Each scene shows the same named points in several views. A view is turned or mirrored, and shifted as a whole, has a little noise and may leave points out.

Scene 1
View 1
Q815: [ -1  10   9   4  -1  12 -16  -4  10  -7 -13   2 -12   5  12   3  21   9
   6   9   0   8 -20  -4   2  13  -4 -19  -4 -10 -21   8  -7  10  -5   9
   8  12  -5   3  16  -3  19   4  -1 -13  -7  13  31  32  -5  11  -4  22
  -5 -12   8   0   2]
Q818: [  1  12  14   3  -2  11 -15   0   3  -7 -12   9 -14   3  10   0  21  17
  12   5  11   3  -7  -4  -8   9  -5 -20   6 -16 -21  11  -8  12  -1   7
   7   9  -9   1  15  -3  11  17  -1 -11 -10  21  29  25  -2  17 -10  30
  -3 -10  14   8   3]
Q694: [ -2  17  10  -4   1   7 -24   0   3   0 -14  11 -13  14   4  -1  16  28
  11  -2  16  -7   1  -8  -8   8  -4 -21  -3 -19 -12   4 -11   8   4  11
  15  -1 -12   2  17  -6  -2  18  -2 -10 -10  12  25  13  -4  19 -14  34
  -1  -5  22   9   4]
Q212: [ -5  21   6 -11   7   4 -40   1   0   4 -20  17  -8  33 -10   1  11  35
  14 -11  15 -23  11 -12  -9   3   4 -19 -17 -24   5  -1 -13  -2   9  14
  21 -13 -13   6  18 -14 -21  14  -3  -5  -1   0  17 -16  -5  26 -17  42
   6  -4  34  16   2]
Q590: [ -4  20  11   9   2   8 -12  -5   1 -11 -14  18 -10  19   7   2  23  13
  10   5   1  13 -17 -14  -5   1  -1 -12  -7 -19 -22  -1  -9  12  -5  11
  12  12 -10   1  20  -2   1   7   7 -18 -10  19  40  22  -4  11  -2  32
  -7 -20   5  12   3]
Q783: [ -5  28   9   9   4   0 -16  -8  -9  -5 -14  27 -13  27  10   2  20  24
  11  -1   9   9  -5 -24  -6  -9  -1 -15  -7 -33 -19  -2 -13  13   3  15
  14   8 -15  -6  24  -3 -11  15  10 -18 -14  21  44   8  -5  14  -8  41
 -10 -21   7  20   6]
Q603: [  0   7   5  -5   0  14 -21   3  19  -2 -15  -4  -9   7   6   0  18  15
   7   0   1  -3 -17  -1   5  19  -4 -21 -13   2 -11   4 -12   6  -4  16
  13   6 -10   3  13  -9  17  -1  -9 -10  -7   2  20  28  -6  11  -8  18
  -3  -8  21  -7   0]
Q418: [-11  24  14   5  11   6 -30  -7  -8  -8 -24  19  -7  33 -21   3  13  13
  15   3  -5  -8  -6 -13 -17  -2  20  -2 -12 -25  -6 -14  -1  -3   1   3
  17 -11   3  25  24  -3 -24  11   8   0  19   8  28 -17   2  26  -2  46
  13 -13  25  24  -7]
Q703: [ -6  18  13   3   4   8 -18  -4   2  -9 -15  10  -7  16  -2   2  18  10
   9   6  -1   2 -15  -9  -9   5   5 -10  -7 -14 -15  -4  -5   4  -5   6
  13   2  -3  14  18  -3  -1   4   5  -7   5  14  32  11  -4  18  -4  32
   3 -13  13  12  -1]
Q70: [ -3  13   3  -6   2  15 -27   0  20   1 -18  -1  -6  15  -2   1  15  13
   6  -6  -3  -3 -15  -4   3  17   5 -17 -20   0  -5  -4 -12   6  -2  13
  17  -2 -10   9  14 -13   9  -5  -8  -9   0  -3  19  14  -7  13  -9  24
   1  -9  24  -2  -2]
Q475: [ -3  14   6   1   3  14 -18  -1  18  -4 -16  -1 -10   9   5   2  24   8
   6   3  -5   7 -20  -6   1  17  -1 -16 -14  -3 -15   1  -9   7  -6  11
  13   6  -8   7  14  -9  17  -5  -4 -11  -4   6  24  25  -7  10  -6  20
  -2 -12  16  -2  -3]
Q747: [  1   8   7   2  -3  16 -15   0  18  -6 -15  -1 -10  -1  13  -1  24  10
   5   5  -1   9 -21  -2   1  17  -7 -20  -6   0 -18   9 -10  12  -6   9
   6  12  -8   1  13  -6  24   2  -6 -14 -12   9  26  38  -5   9  -7  19
  -5 -12  10  -5   3]
View 2
Q212: [  2 -31   7 -33   4  -5  -3  -9  -2 -14   1  -5  -5  -8  -8 -15  -2   2
   1  -4   8   2  -9 -14   4   3  -8  -4  15  12  24   7  16 -23  -8  25
 -18 -10   1  -1 -25  23  18   0  -4  -5 -25   9  -5   7 -23   8   1  -5
  26   4  32  12   9]
Q815: [ -1 -12  -1  23  -3  -3  -5  -8 -10  21   5  18  -6 -19   0   6   6  -4
  -3  13  -4 -30   9  -1 -15 -14  -4 -19   2  13  -7 -13  -4  26 -12  10
   1  -3   5  -9   8   4  15 -10  -2 -13  -5  -3   8 -17  -8   7  -6  20
  11  -5  -7  11   5]
Q418: [  4 -42   8 -24  -6  -2   0   0  -7 -11   5   2 -10  -9   6  -6   9  11
 -13  -1  14 -14 -23 -17   1  12 -19   1 -14  15  19  -1  16   4 -32  24
  16   6  -3  -3 -35  12  18   7  -1 -23 -33  10 -20  -6  -4  12 -14   2
  26  20  26   4  17]
Q818: [  3 -14   0   4   5  -4  -6 -15  -7   7   4   3  -8 -19   3  -1   2  -1
  -7   3   4 -16  -8   0  -8  -6  -8 -11  11  10   3 -11  -3   9  -9  19
  -8  -3   7 -10  -7   5  15  -2  -4  -6  -8   7   5  -8  -5   5  -4   3
  13   2   7  12  11]
Q703: [ -1 -26   3  -2  -6  -5  -5  -1  -9   5   1  13 -11 -11  -1   1   8   1
  -3   5   3 -20   0 -10  -9  -4  -6 -10  -3  14   5  -6   7  11 -19  15
   1  -1   2  -5  -8  12  16  -5  -2 -17 -17   1  -2 -12  -8   9  -5  12
  16   1  10   6   8]
Q783: [  3 -14   1 -13  -3  -2   0 -14  -7   8   4   4  -9  -8  -3  -8  13 -14
   2  14   4 -14  19 -15   6  -4  -2 -25   4  26   1   7   1  -4 -11  19
   7   2   7  -9  -1  41  15  -6  -5 -10 -11  -1   2  -9 -21   2  -9  25
  14  -5  17  23  10]
Q694: [  0 -17   1  -8   7  -4  -8 -14  -4   1   3   2  -8 -16  -2  -6  -1  -5
  -2   2   2 -11  -2  -7  -6  -4  -5 -12  16  14   9  -6   2  -4  -7  21
 -13  -8   4  -3 -10  16  15  -3  -5   0 -11   4   7  -3 -13   5  -1   3
  17   1  15  16   7]
Q603: [ -2 -20   5   8   5  -7 -12  -4  -4   4   0  14  -5 -23  -6   4  -8   6
   1  -2  -5 -15  -7  -2 -20 -15  -4  -2  21   1  10 -16   7   7  -9  13
 -24 -15   3  -1  -7 -10  16 -10  -2  -7 -13   1  11  -6 -11  10   3  -4
  15  -3   1   3   2]
Q747: [ -3 -13   2  23  -1  -6 -10  -5 -11  18   0  19  -4 -24  -7   9  -2  -1
   3   4  -8 -23  10   0 -22 -20   0 -14  14   4  -1 -18   0  20  -8   7
 -16 -13   6  -6   8  -3  16 -15   0  -9  -8  -7  18 -14 -12   8   0  12
  11 -13  -6   7   1]
Q590: [  1 -15   2   5  -2  -3  -1  -9 -11  15   6  12  -8 -11  -4   4   9  -8
   1  12   3 -26  16 -12  -8 -10  -5 -21  -1  20  -2  -4   0  11 -13  16
   6  -2   6  -9   4  25  18  -9  -4 -15 -11  -4   5 -12 -19   5  -8  21
  11  -6   8  14   7]
View 3
Q475: [-14  12 -13 -29 -15  -4  -4 -11 -11  19  18  -7  10  -8 -24  -6 -23  -1
  -7 -32   2   8   1   0  12   3  -3   1   3  -2   7 -14 -11   7  16  10
   5   3   0  13 -12  10  -3  -1 -12 -12   5  10  12   6   3 -11   3   2
  -4   0  -5 -13   0]
Q590: [-18   4  -3 -14 -21   1   8 -12 -19   7   9 -11  15   0 -13 -12 -24 -10
 -21  -5  16   4  -9 -10  14   3  -4   8  -6  17   4   3 -13   7  11  -1
  -3   8  -6   4 -19  -7   4 -20   1  -8  -6   0   1  -4  -2  -9  -3  -5
  11 -15  -4 -12  13]
Q703: [-19  11  -7 -10 -17   2  -7  -4 -18   8  10 -17   5 -11  -9  -3 -21   1
 -17  -9  15  -4  -7 -20   2   9  -9   3  -5   9   4  -2  -8   1  12  -2
  -4   6  -7  -7 -17  -5   2  -8  -4 -17  -1  -2   1  -2 -10  -5   3  -6
  15 -11  -7  -7  14]
Q212: [-18  24  -5   4 -19  15 -24  13 -13  -1  -1 -24 -13 -19   8 -18 -23   4
 -24  -2  13  -6 -14 -11 -18   4 -32 -10  -4  24  13  -9 -15   6  10 -23
  -9  -9  13 -36   4  -1   0 -11  -3 -22   6  -3  11  16 -11  14  -9  21
  12 -13 -10 -15  24]
Q815: [-12   2 -11 -18 -14  -1   8 -16 -15  13  19 -13  18  -1 -16  -7 -25 -12
 -17 -12   4  10   0  -6  19  -1   8  14  -7  -2   2  -7 -10   2  14   8
   0  14 -11  16 -19  -6   4 -14  -8 -11  -4   8   4  -5   0 -17   4 -12
   8  -5  -6  -3   6]
Q783: [-18   2   4  -9 -27   3   9 -10 -17  -4  -1 -13  12   0  -5 -22 -23 -13
 -27   5  21   0 -17  -6   3  -1 -16   5  -3  28   8   7 -21  12  10 -12
 -10   6   2  -9 -12  -9   6 -31   5  -7  -6  -2   3  -4  -5  -1 -15   3
  16 -19  -1 -12  17]
Q70: [-15  20 -11 -19 -12   0 -16  -2 -12  16  14 -12   0 -15 -14  -7 -24   5
 -11 -28   5  -1   0  -6   2   6 -12  -5   3   3  10 -16 -10   6  18   3
   1  -1   5  -6  -4   8  -4  -1  -9 -17   8   8  12  14  -2  -3   2   8
  -4  -5  -8 -18   6]
Q818: [-13  13 -13  -3 -13   7  -4   0  -8  10  17 -22   4 -13   2  -9 -28  -6
 -25  -6   0   8   2  -9   1  -1  -2  13 -10   5   9  -7 -16   2  15  -2
  -9   7  -3  -5 -11  -6   3 -15  -7 -22  -1   7   4   3  -5  -6   6  -2
  13  -8  -8   0  11]
Q603: [-13  14 -12 -22 -11   0 -10  -3  -8  17  16 -12   5 -12 -16  -9 -25  -1
 -14 -27  -3  11   5  -1   7   0  -4   4   2   0  10 -18 -11   6  19   6
   0   4   6   4  -6   8  -3  -6 -13 -15   3  12  14  12   4  -8   4   7
  -4  -3 -10 -14   6]
Q694: [-15  15 -11   0 -17   7  -7   2 -11   5  10 -17   0 -12   3 -18 -28  -8
 -24  -8   3   8  -4  -6  -2  -4 -13   7  -5  15  12 -10 -17   6  16  -8
  -8   3   7 -12  -5  -4   1 -20  -4 -17   1   8   8   9  -1  -2  -4   6
  10 -11  -8  -9  17]
Q747: [-10   8 -13 -24 -15  -4   2 -12 -11  19  21  -9  14  -7 -19  -9 -28  -7
 -16 -24  -4  13   5  -2  16  -3   7  11  -1  -4   4 -16 -11   3  19  10
   1   8  -1  16 -16   4   1 -10 -13 -14   1  13  11   4   5 -14   5  -2
  -2   1  -4  -7   2]
Q418: [-27  19  -2   2 -16  10 -19   4 -22  -4   4 -27  -8 -22   1   0 -18   6
 -21   2  30 -18 -18 -32 -11  18 -20  -7  -5  17   7   0  -7   1   6 -13
  -9  -6  -6 -32 -15 -12   2  -3   0 -25   4 -17  -9  -4 -23   4   4  -3
  24 -17 -12 -12  25]
View 4
Q815: [ -1  12   6   4   2   3   1  14  10  13   7   0  -6  13 -24   5   2  -1
 -11  -5   7 -14 -14   7  -5  13  14  -6  -9   0   4  31 -15  20   7  -1
  23 -16  -4   2  -7  14   8   4  -6   1   4  -5 -12 -10  15   4 -22 -12
   5 -27  12  -6 -13]
Q475: [  1   8   6   2  -2  12  -4  17   3   4   7  -2 -17  10 -14   9  12   5
  -7 -19   5 -12 -10  16  -4  14   7  -4   0   1  11  30 -14  11  14  14
  17 -18  -8   0  -3  14   6   2  -8  -7  16   4 -13 -11  14  -1 -23  -2
  -7 -20   2  -5  -8]
Q818: [  0  12  -4   1   2   9   6  21   6   4  -4   8 -14  10  -9  20  -9  -5
  -3  -5  -1  -6   0   3   0   4  17   6  -7  -3   0  20 -14  18  12  12
   0  -6  -6  -1  -3  12  -1  -2 -10   5   8   6  -7  -8  17  -1 -14  -3
   4 -17   0  -8 -13]
Q783: [  2   0  -9  17 -11  17   5  33   1   4  -1   6  -4   8 -11  -1 -26  -8
 -11   4  -2 -19 -11  -1  14  -6  20   7 -13   8  -5  28 -31  -4  -7  10
   9 -12   5  -6   2  36  -3  -1  -7  -9  14  -3 -12 -15  19  13 -12   3
  23 -21  -7 -23 -16]
Q212: [  2  -4 -10  15 -14  29  -2  36 -13 -11  -9  12 -25   3   8  10 -18  -3
   2 -17  -4  -7   6   5  15 -12  12  17  -3   0   1  20 -28 -13   7  35
 -12  -6  -1  -6   6  28 -14  -3 -12 -18  31  19  -5 -20  19   2  -8  15
   4  -3 -24 -29 -12]
Q747: [  1  15   7  10   4   1   0  15   9   8   8  -7 -10  12 -19  12  11   4
  -7 -15   5 -10 -16  16 -12  14  10  -9   0   3   8  27 -10  19  16   9
  16 -19 -10   2  -5  15  10   2  -5  -3   1  -3 -11  -9  12  -3 -28  -6
  -8 -24   8   1 -14]
Q703: [ -1   5  -3  -7  -9  18   2  17   0   5   1   7 -13  11 -13   5  -2  -4
  -7  -9   4 -12   0   6  11   5  11   9 -11   0  10  27 -21   5   7   6
  10  -7   2  -4  -3  13  -4   7 -16  -3  21   8 -12  -9  18   1 -12  -4
   7 -13   2 -14  -8]
Q603: [  1  11   5  11   2  10  -5  19   2   3   3  -5 -18   7  -9  18  11   6
  -3 -21   1  -9  -8  16 -11  12   7  -4   7   4   8  26  -9  12  19  23
   7 -18 -12   4  -4  11   6   0  -7  -8   9   8 -10 -11  10  -5 -25   0
 -12 -16  -2  -1 -11]
Q590: [  2   5   0   9  -8  13   1  26   6   8   5   4  -6   9 -19  -1  -9  -4
 -12   0   5 -18 -14   5   6   4  17   2 -10   6   3  32 -23   6  -1   5
  17 -13   2  -4  -1  25   4   4  -9  -5  11  -1 -13 -12  19   9 -18  -2
  15 -21   3 -17 -13]
Q694: [ -2   7 -10  13  -3  17   5  30  -1  -3 -11  12 -17   6   0  22 -23  -9
   1  -1  -6  -3   2  -2  10  -4  19  14  -5  -1  -9  16 -23   9  10  24
 -12  -6  -5   3   2  17 -12  -8  -9   0  11  12  -6 -13  18   0  -9   3
   8 -14 -13 -17 -16]
Q70: [  1   4   4   5  -5  18  -6  21  -2   1   0   2 -23   6  -5  13  15   6
  -3 -27   3  -7  -2  18  -5   7   5  -1   4   2  14  29 -14   3  21  25
   4 -14 -11  -2  -2  10   2   2 -13 -12  21  13 -10 -14  14  -9 -20   4
 -14 -10  -7 -10  -7]
View 5
Q703: [ -4 -30   8 -14   3  -1 -10  -7   3 -12   8   4 -13  14  10  -8   0  -1
  -1   2 -26  -4 -15  22  -3   5   9 -12  10   4  -1  13  12  23 -10  -5
   2  -5  24  12 -17  -8 -11  -2   0 -22  -9  22   4   6  11 -14 -15 -11
  -1 -24  -1 -13  -2]
Q70: [ -2 -23  19  -6  14 -13 -13   0  -2 -27   6   5  -7   4 -12   3   3   0
  -6   3 -21 -10 -22  22  -6   0  16  -7   4   2   8   7  14  12 -15   8
   2  -8  21   1 -11   6   0  -2  -6 -15   1  13  14  10  -2 -14 -30 -11
  -2 -24   8 -10 -12]
Q212: [-17 -23  20  -8  31 -10  10   5   5 -19   3 -18   2  29  -1   7 -19  11
  -2   0  -9  -2  -7  24   3 -14  23  -4  -5  21   8  20  12   7 -25  11
 -13 -24  29  19 -11   5 -17   0  -6 -27  -9  26  23  -1  28 -18 -14   6
  -9 -33  -1  -1  -1]
Q418: [-13 -28   9 -25   9  -7   0  -9   9 -11  13  -7   2  19  22 -11 -14   5
  -6   9 -26   1 -16  26   5  -3  21 -17   6  23   8  36  17  29 -10   7
  -7 -16  28  30 -24 -12 -23   2  -3 -43 -17  28  16   1  28 -17 -10   3
  -2 -37  -6 -15   0]
Q475: [  0 -30  12  -6   5  -5 -18  -1  -2 -19   5   9 -16   1  -7  -5  11  -5
  -2   0 -23 -11 -22  21 -11   6   5  -8  11  -7   1   2  12  16 -14  -8
   8  -5  18  -2 -13  -1  -1  -3   0 -10   1  15   2   9  -3 -14 -27 -17
  -1 -18   7 -19  -7]
Q818: [ -8 -26   4  -8  15   6 -10   2   6  -6   3  -2 -21  21  -1  -5   5  -5
   8   4 -19   1 -10  20  -6   4   9  -4   5  -1   3   1  12  18 -16 -10
   6  -6  23   3 -13  -2  -5  -4  -4 -22  -1  25   9   6  10 -17  -8 -16
  -2 -14  -5 -17   7]
Q747: [  2 -29   7  -1   1   1 -21   2  -2 -16   1   8 -23   3 -13  -2  16  -8
   2   0 -21 -12 -21  20 -14  10   3  -2  10 -14  -2 -10  10  11 -15 -13
  13   4  16  -8 -12   2   5  -4  -1  -3   5  13  -2  11  -9 -16 -26 -23
   3  -9   6 -16  -5]
Q694: [-11 -26  11  -6  18   1  -1   3   5 -11  -1  -8 -16  25  -5   1  -2   0
   5  -2 -13   0  -7  20  -4  -4  11  -4   1   5  -1   2   8  10 -22  -6
  -2 -11  26   5  -9   1 -11  -2  -3 -17  -6  26   8   5  13 -18  -9  -9
  -3 -18   0 -12   6]
Q603: [ -1 -21  13   0  11  -6 -16   4  -3 -20   2   5 -14   5 -15   1   8  -3
   1   0 -17  -9 -22  21 -11   1   9  -1   6  -6   4  -4  14  10 -15  -1
   8  -5  18  -8  -9  10   3  -5  -7  -9   3  13  10  11  -7 -15 -27 -21
  -1 -16   6 -11  -5]
Q590: [ -5 -38   8 -14 -10   0  -8  -3  -1  -9   1   1 -21  15   8  -1   7  -3
   7  -2 -25  -7  -8  16  -6   7   6 -14  13  -2 -17   9   6  14 -18 -20
   1  -6  20   7 -19  -8 -13   2  10 -11 -12  24 -12   5  11 -11  -7 -11
  -1 -20   2 -15  -3]
Q815: [  1 -34   2  -8 -11   5 -22   1   1  -7   5  12 -26   7   0 -10  17 -11
   7   1 -28  -8 -16  16 -10  15   1  -9  15 -14  -9  -2   9  19 -13 -19
   9   4  19  -2 -15  -5  -4  -3   3 -11  -3  21  -9  11  -1 -12 -14 -26
   5 -10   3 -20   0]

Which points are out of place in each view (at most two, in the order of its rows)? Write - if all are in place.
view 1 => Q815, Q818
view 2 => Q418, Q603
view 3 => Q475
view 4 => Q212, Q694
view 5 => -
